Points, in no order, along strands that fork and pass close to each other.
In the rows, 128 means zero.
Points whose rows are less than 56.1 apart are linked; no others are. Some points are linked to none.
nada: [158  90 143 170 139 130  93 141  99 116 112 141 122 141 113 136 115 129
 143]
Kez: [106  69 123 139 114 170 123 136  56 160 140 162 161  83 103 111 168 100
 171]
Lata: [177  97 150 179 152 132  92 156 106 115 107 131 118 155 131 149  99 134
 134]
Zade: [132 132 141 173 142 133 128 111 151 111 109 118 117 104 131 124 113 153
 131]
Dab: [146  99 127 126 136 124  88 150  68 129 124 162 124 154 117 146 135 113
 133]
Kize: [140 178  83   5 116  85 121 146 138 135 182 122 137 174 121 150 141 109
  75]
tuk: [122 189  71  10 111  84 132 139 123 143 186 132 141 153 108 149 150 105
  84]
peli: [155 139 152 164 162 128 121 150 145 106 102 108 109 146 145 151  89 153
 122]
gur: [ 86 163 128 168 135 157 189  75 208 102  87 107 122 123 156 111 111 172
 160]
Mide: [ 94  99 126 135  81 130 147  94 118 150 142 142 146  69 111  86 163 105
 141]
kase: [123 108 129 143 113 118 111 113 118 122 128 137 127 108 113 112 139 126
 129]
popop: [ 97 141 128 187 136 172 184  81 187 109  77 108 131 122 152 113 106 181
 169]
gomi: [ 98  96 111 122 115 156 130 142  53 172 149 162 153  73 101 123 177 102
 155]
kotu: [136 134 134 124 130 101 111 126 136 112 137 130 112 136 121 129 123 126
 103]
tes: [123 134 118 103 117  94 114 123 117 122 146 141 116 136 111 126 139 115
 104]
Mog: [150 167 106  23 122  85 112 150 142 133 171 117 127 183 126 149 133 108
  67]
Movak: [ 82 175 128 156 133 146 188  72 212 106  99 104 119 109 154 107 121 163
 148]
simo: [ 79 141 120 114  59 101 176  60 156 161 158 127 147  53 107  66 158  92
 125]
rup: [123  58 140 170 106 161 118 118  90 136 128 146 151  89 105 100 145 120
 167]
nused: [109 185  70  27 102  82 137 123 124 143 184 138 138 139 102 140 155 104
  95]
vivof: [176 150 126  45 140  93  89 170 142 134 147  94 115 199 148 153 116 108
  65]
zav: [186 118 152 132 151 111  84 176 114 122 115 115 113 187 152 162  95 120
 103]
Laga: [101 167 133 151 146 148 184 104 210  89  90 107 107 162 166 124  99 173
 153]
Bami: [117 164 136 142 153 149 178 127 206  92  87  98 102 192 178 134  86 175
 147]
ser: [138 141 145 159 149 124 127 126 154 106 109 116 109 124 137 137 106 152
 120]
vilog: [140 114 122 110 132 111  97 147  84 127 135 154 125 157 116 145 136 111
 119]
pifu: [184 108 152 156 153 121  85 169 106 114 111 125 112 175 140 156  96 125
 118]
giru: [164 156 119  36 132  88 100 162 141 131 158 107 120 192 138 149 124 108
  67]
seg: [127  70 143 183 108 155 128 111 114 131 126 133 149  77 109  94 136 128
 159]
borig: [166 138 152 145 160 117 109 158 145 111 111 109 108 161 150 158  94 140
 106]
keroz: [152 108 147 195 152 147 117 131 128 112  98 122 121 120 122 132 102 156
 147]
ziba: [ 98 193  63  34 103  89 140 128 102 158 184 140 147 113  96 145 162 101
 103]
virub: [154 146 150 126 148 105 110 147 152 108 127 113 107 152 143 147 104 138
  94]
lep: [102 133 131 194 136 171 179  84 175 116  86 110 138  97 144 112 110 178
 166]
velik: [128 174 145 122 160 146 166 147 206  97  99  87  97 196 189 144  87 166
 132]
zun: [181 125 146 110 149 105  85 173 116 123 125 115 111 190 149 158 102 114
  90]
pokir: [108  85 123 136 104 140 119 118  85 142 136 155 140  97 106 109 157 110
 155]
nezo: [122  95 114 124 135 149 102 151  46 154 138 168 140 113 105 140 161 105
 152]
Lidi: [115  52 136 161 111 172 119 130  74 140 135 151 159  85 105 101 154 113
 176]
litiz: [180 137 141  80 146  99  86 173 130 130 136 101 112 196 156 159 104 112
  77]
Degun: [139  94 119 129 142 143  90 159  46 143 129 169 133 139 111 148 144 106
 149]
bupu: [121 145  92  85 142 125 104 162  39 170 157 164 148 108  97 161 161 106
 121]
tuten: [130  88 143 190 119 151 129 106 131 124 114 123 141  76 112 102 126 143
 155]
nulur: [116 124 140 194 135 160 155  92 158 119  98 112 135  80 132 107 115 165
 152]
gudi: [131 127 113  90 123 101 104 144  93 130 144 152 126 155 116 139 139 110
 108]
fumu: [ 76 125 124 118  50 117 182  73 138 172 160 138 160  51 105  66 165  84
 137]
vek: [ 75 170 129 164 119 150 193  54 211 122 101 105 132  83 154  95 128 155
 154]
Demot: [ 87 102 128 136  64 130 171  84 127 161 151 143 161  54 110  75 164  93
 145]
Pup: [140 104 140 159 128 126 106 123 119 116 120 135 121 120 114 123 123 132
 132]
Lud: [142 175 148 118 167 127 141 150 186 107 116  92 102 162 168 150  95 154
 106]
mati: [110 109 107 112 133 148 108 150  43 168 146 166 147  96 102 141 170 106
 150]
mun: [ 94  88 121 132  87 139 141 108  95 155 142 151 152  74 106  95 168 101
 152]
Dida: [128 110 142 189 128 143 135 103 144 119 109 118 131  87 121 110 121 150
 144]
nebor: [134 175 146 121 166 138 157 147 197 102 106  94  99 174 179 148  92 159
 124]
bazed: [121  97 124 135 116 126 107 125  90 133 131 154 128 116 107 120 147 117
 142]
muzo: [147 168 147 118 160 113 126 150 176 107 124  96 103 155 158 151 100 146
  93]

A fork is a point with three links, a tip a point with one. Leave the first point through the second and follow the links. Name the first fork or tip that comes.
borig / peli: Dida
nulur / lep: vek
Lud / nebor: Laga
Mide / Demot: simo
litiz / vivof: ziba
vilog / gudi: kotu

Name the points in between on the shortest way along the links from the first point to the second, in order.
muzo / ser: virub borig peli
kase / pifu: Pup nada Lata
Bami / Lud: velik nebor
gomi / seg: Kez Lidi rup
nezo / gudi: Degun Dab vilog
ziba / giru: nused tuk Kize Mog
